Each row is a point on a landscape with many valleys, with its height.
A ball rolls from a point to the lowest of its 2 nearest points, and stops where none of them is lower. Distance is the straight distance between rows; heights are no part of it.
vogo: [160 135 122 143 110 135 138 136 137 135 149 117 145  78 103 105 137  71
 126 157 145  77  92 112 168]  (h 400)
Zozab: [153 125 106 128 148  97 153 160  96  93  68  88 152 155 148 122  94 193
 105  76  77 155 156 117  91]  (h 405)
beref: [123 132 140 114 119 125 142 115 137 101 126 117 107 162  84  94 115 144
 102  62  94 152 164 127 145]  (h 221)
bul: [132 173  95 128 138 194  82  87 137 195 166 170 111 118 113 162 105 108
 163 128  92 107 137 124 119]  (h 654)
fuba: [121 172 130 131 105 238  74 100 145 171 175 176 102 127  79 136 100 132
 135 117 120 160 146 159 104]  (h 41)
nefid: [154 142 100  95 178  54 146  96 114 171  72 102 125 124 201 153 128 158
 149 107 113 128 113 102 118]  (h 364)
Kige: [147 164 105 153 115 230  90 118 117 164 162 154 135 106  79 131  77 119
 133 127 121 129 131 141 126]  (h 410)
vas: [163 132  90 150 136 197  96 161  99 147 126 152 158 101 129 151  97 122
 126 183 150 110 110 146 111]  (h 840)
ginir: [112 131 132 126 134 172  90 119 130 164 156 179 107 120 154 174 148 108
 155 195 159 109 121 149  85]  (h 461)
Sopim: [ 94 108 171  87 154  56 143 115 156 142 127 148 110 144 187 169 174 125
 147 164 153 139 104 122  95]  (h 222)
batin: [116 158 110 124 141 178  79  96 134 189 155 185 106 125 153 184 134 118
 172 173 129 112 124 135  89]  (h 518)
Dinut: [169 130  86 149 135 214  95 148 105 172 141 148 147  79 133 152 106  92
 134 193 161  78  96 133 117]  (h 761)
zare: [115 123 158 130 120 123 122 135 142 128 163 137 121 126 135 133 151 106
 127 158 152 125 113 140 125]  (h 195)
doki: [ 99 105 169 126  98 114 146 133 143  83 166 116 105 143  89  77 152  98
 118 121 165 146 142 135 169]  (h 269)
basu: [163 155 113 158 113 160 117 136 124 133 157 121 154  88  94 105 115  83
 125 142 124  88 103 113 169]  (h 327)
Pilu: [ 95 130 148  93 167  90 121  95 153 164 113 157 100 149 188 185 156 142
 151 152 126 148 134 136  79]  (h 151)
fara: [135 112 111 143 148 138 115 160  95 141 130 152 146 114 160 179 131 137
 130 198 149 110 106 142  90]  (h 584)
Kivuz: [131  86 123 171  87 133 122 199  74  52  98  90 188 115 123  84  86 158
 106 124 139 148 157 145 107]  (h 652)
Sori: [110 139 146 133 122 187  79 105 143 154 160 169 105 139 124 157 130 130
 133 150 148 150 135 160  95]  (h 359)
Kota: [134  96 103 155 124  79 165 182  77  65  74  87 185 138 162 112 103 179
 109 109 105 130 139 118 111]  (h 547)
radu: [139 151 129  98 159 104 128 115 140 146  82 120 121 157 136 153 119 182
 116  81  78 146 164 128 106]  (h 174)
gubav: [ 73 102 180  89 121  83 141  97 175 106 148 133  73 179 106 119 175 129
 121  99 143 160 145 132 158]  (h 94)
Vuva: [122 133 139 120 114 120 151 105 139 112 148 110 101 138  69  67 129 109
 117  60 101 133 148 104 185]  (h 93)
pego: [143  98 122 157 122 125 135 181 108  92 113 104 171 107 140 123 135 112
 111 180 159 108 114 138 118]  (h 356)
silot: [120 131 154 135  88 167 111 123 145 114 183 131 110 112  77  88 127  76
 119 135 163 129 125 140 175]  (h 169)
sigu: [123 138 124 130 136 127 122 138 119 119 126 134 135 141 130 147 114 150
 123 141 109 135 133 141 103]  (h 767)
tiga: [103 107 172 124 107 118 129 132 148 106 175 132 111 132 112 100 157  89
 120 145 150 130 116 134 153]  (h 242)
Daf: [143 141 133 141 101 167 115 124 131 123 170 132 130 103  84  97 124  90
 121 130 148 108 117 125 167]  (h 232)
dilub: [ 98 124 144 128 140 124 107 125 138 133 141 156 118 140 164 170 146 136
 132 170 146 144 123 151  83]  (h 85)
savef: [109 139 154 133  88 155 131  97 166 115 198 129  95 119  55  62 150  64
 128 102 153 113 121 115 206]  (h 115)
Degi: [102 140 129 121 131 170  79 102 150 160 139 180  97 150 144 184 130 148
 149 144 117 156 147 159  72]  (h 460)
Pog: [161 123  97 144 140  80 176 159 104 119 105  98 176  87 153 119 127 109
 135 151 125  93  88  98 159]  (h 491)
zale: [148 138  97 155 128 180  95 158  88 134 130 151 149 116 138 158  98 150
 122 158 128 128 119 162  96]  (h 908)
Pof: [133 158  99 136 140 203  82 104 128 203 158 176 123 113 133 177 107 109
 167 156 109 100 125 125 100]  (h 585)
popaf: [144 109  97 150 139 100 148 172  79  79  76  87 174 142 143 115  91 183
 105  97  77 140 147 122  94]  (h 477)
fogi: [169 123  86 163 133 115 146 165 101 124 113 100 175  84 137 123 122 102
 132 156 126  79  93 108 151]  (h 565)
voka: [126 183 124 121 123 187  84  62 170 178 181 159  97 122  70 115 120  88
 151 101  89 116 134 108 154]  (h 791)
som: [116 136 109 110 162 114 118 120 126 149  94 137 114 155 157 183 117 169
 135 128  96 148 140 146  76]  (h 592)
vufet: [125 132 117 116 146  96 139 142 117 110  90 111 131 159 140 136 110 183
 108  93  89 153 143 129 105]  (h 303)
dutid: [129 140 106 124 165 140 111 131 114 149 121 144 133 135 152 172 112 158
 143 138 101 130 134 142  90]  (h 676)
koro: [160 103  84 177 115 153 123 188  68  87  89  89 205  96 129 107  77 146
 110 133 135 109 133 134 122]  (h 567)
tez: [139  93 119 162  98 155 118 184  86  73 109 101 169 112 123 113  97 148
 108 138 154 138 138 150 111]  (h 701)
biku: [119 147 155 130  86 170 127 100 156 117 194 125  96 133  37  60 126  71
 120  72 132 135 148 126 199]  (h 88)
Suse: [ 84 116 169  86 120  74 162  86 168 118 128 124  79 160 103  99 177 113
 131  77 132 149 144 103 181]  (h 116)
bedaz: [115 142 136 131 104 213  75 113 137 150 168 172 105 143 101 143 112 143
 121 131 137 163 142 170  99]  (h 241)
dutun: [129 138 110  91 183  68 134 104 128 172  73 126 123 129 205 178 136 161
 147 134 116 129 117 111  96]  (h 436)
num: [139 172 121 146 101 223  81  97 142 157 173 161 111 118  77 121  95 112
 130 110 121 131 133 141 130]  (h 251)
zik: [165 168 123  91 139 115 155 103 152 145  72 111 111 152 113 108 110 165
 102  36  74 133 177 103 157]  (h 131)
Dofud: [117 131 162 134  94 154 127 112 166 124 193 128 105 106  71  83 151  54
 119 135 168 112 117 125 193]  (h 136)
Mise: [164 148  72 159 136 247  83 148 101 193 142 162 149  92 115 153  85 116
 141 176 147  97 109 145 123]  (h 672)
vevun: [140 151 138 104 132 130 145 109 153 134 109 113 106 156  89  99 114 153
 104  38  69 131 171 109 154]  (h 214)
novav: [ 97  81 161 121 104  67 175 143 145  66 140  98 109 150 107  76 172 111
 117 104 152 142 127 117 174]  (h 294)
Rako: [130  84 121 166 100 109 140 200  75  54  84  91 181 136 146  97  94 180
 103 117 123 148 145 139 101]  (h 611)
mut: [172 132 117 149 111 110 158 127 152 125 141  98 144  70  97  86 150  47
 130 164 141  56  71  97 191]  (h 451)
Fitu: [166 163  77 156 132 222  95 121 100 182 147 150 143 101  99 143  86 116
 152 143 122 108 114 139 123]  (h 560)
fisi: [132 134 122 139 147 149 114 146 121 161 150 160 130 113 158 178 141 113
 149 197 151 105 108 139  94]  (h 517)
dufu: [151 109 124 140 128  54 201 150 121 106 104  92 166  96 150  99 153 103
 136 135 135  97  79  86 169]  (h 431)
Robu: [107  85 146 140 102  81 168 165 127  68 130 101 140 129 120  81 160 117
 113 119 151 122 114 119 157]  (h 318)
lato: [103 115 164  82 148  49 158  91 159 136  88 124  99 158 169 140 167 163
 124 109 134 160 129 118 127]  (h 200)
risob: [150  83 107 178 112 129 130 198  90  72  94  91 191  94 148 119 111 124
 103 175 163 101 102 130 109]  (h 435)
kabed: [130  96 125 144 103  58 192 165 115  73 110  92 163 121 130  74 149 117
 110 114 132 119 112 102 170]  (h 350)
met: [138 102 123 128 127  37 193 154 113  82  91  88 154 119 152 102 154 136
 130 123 131 116  97  98 148]  (h 389)
susom: [103 139 161  70 144  63 139  78 166 154 101 129  91 155 157 152 151 140
 132 113 130 148 143 115 127]  (h 235)
dozok: [144 191 110 126 129 206  88  75 155 192 176 159 113 116  93 133 103  90
 170 115  90  99 133 111 140]  (h 732)
tunuf: [102 135 132 117 152 124 102 111 132 167 131 172 101 139 173 191 147 136
 163 173 124 137 135 143  73]  (h 67)
sibos: [ 96  81 181 128  99  84 173 142 143  68 166 105 116 141  94  65 181  84
 118 116 172 138 139 126 179]  (h 284)
Togin: [ 73  91 189 112 115  85 133 113 156  91 167 135  83 168 123 118 182 113
 119 130 162 161 136 145 142]  (h 69)
gevog: [157 111 101 176 104 177 111 178  70  86 104 103 184 107 106 109  73 159
 105 132 129 129 138 143 113]  (h 636)
lenof: [161 168 128  95 155 110 149 108 139 156  56 100 120 150 140 126 116 187
 105  50  76 133 176 104 123]  (h 33)
gok: [120 139 106 134 144 169  90 123 119 154 133 159 117 146 139 181 114 167
 132 136 108 152 146 164  76]  (h 566)
Bufo: [135 108 145 138 119 116 140 156 120 106 140 126 145 114 140 128 140 113
 119 163 157 110 101 134 129]  (h 271)
koti: [ 96 105 178  88 141  42 161  95 162 121 120 124 109 147 159 128 180 133
 134 122 152 149 116 113 137]  (h 170)
Buge: [136 131 110 145 133 157 106 154 102 112 126 131 142 133 127 139  97 157
 118 132 114 151 132 146  99]  (h 838)
lavog: [156  87  88 172 104 138 129 204  67  79  83  87 194  95 151 130  96 140
 110 158 143 113 121 141 105]  (h 498)
difoz: [133 130 121 101 163  54 168 112 126 138  61  98 126 134 181 138 134 173
 129 102 115 136 124 106 131]  (h 289)
begi: [122 152 144 125 109 147 140  93 150 121 164 113  84 142  44  55 126  81
 122  52 103 123 155 100 211]  (h 54)
Sege: [119 142 112  92 177  94 122 110 131 166  77 136 118 147 189 185 128 178
 143 132 111 142 147 141  72]  (h 514)
kufi: [121 117 140  85 147  34 169  90 138 124  77 105 111 144 184 139 151 168
 129  96 139 149 124 115 123]  (h 236)
gaz: [119 134 140 121 117 124 131 110 144 116 152 116 111 146  95  94 125 116
 119  88 106 145 141 120 160]  (h 147)
fis: [102 103 161 115 148  89 135 133 140 121 135 151 116 146 172 162 159 130
 137 174 153 143 111 141  97]  (h 168)
fudes: [103 135 139  81 161  64 128  78 154 167 108 143 107 145 182 174 163 134
 156 132 132 145 124 121 102]  (h 207)
bili: [ 96 112 163  87 138  61 163  78 164 123 116 120  89 153 130 118 163 127
 132  98 135 141 124 104 165]  (h 139)

Where does a ball stop that starts at each point below?
Pog | zare
vogo | begi
mut | begi
gevog | zare
Kota | lenof
novav | zare
dozok | ginir
koti | Togin
som | lato
vas | fuba
gok | fuba

Call two points neighbours if one is among the 2 nearest of the other. Go from one point of each pair to the other, from neighbour to neighbour, staying as low as possible. Name the highest point that can't be avoided.
ginir, tunuf | voka
fuba, tunuf | dutid
zare, Togin | tiga
lenof, begi | beref
tunuf, Togin | susom
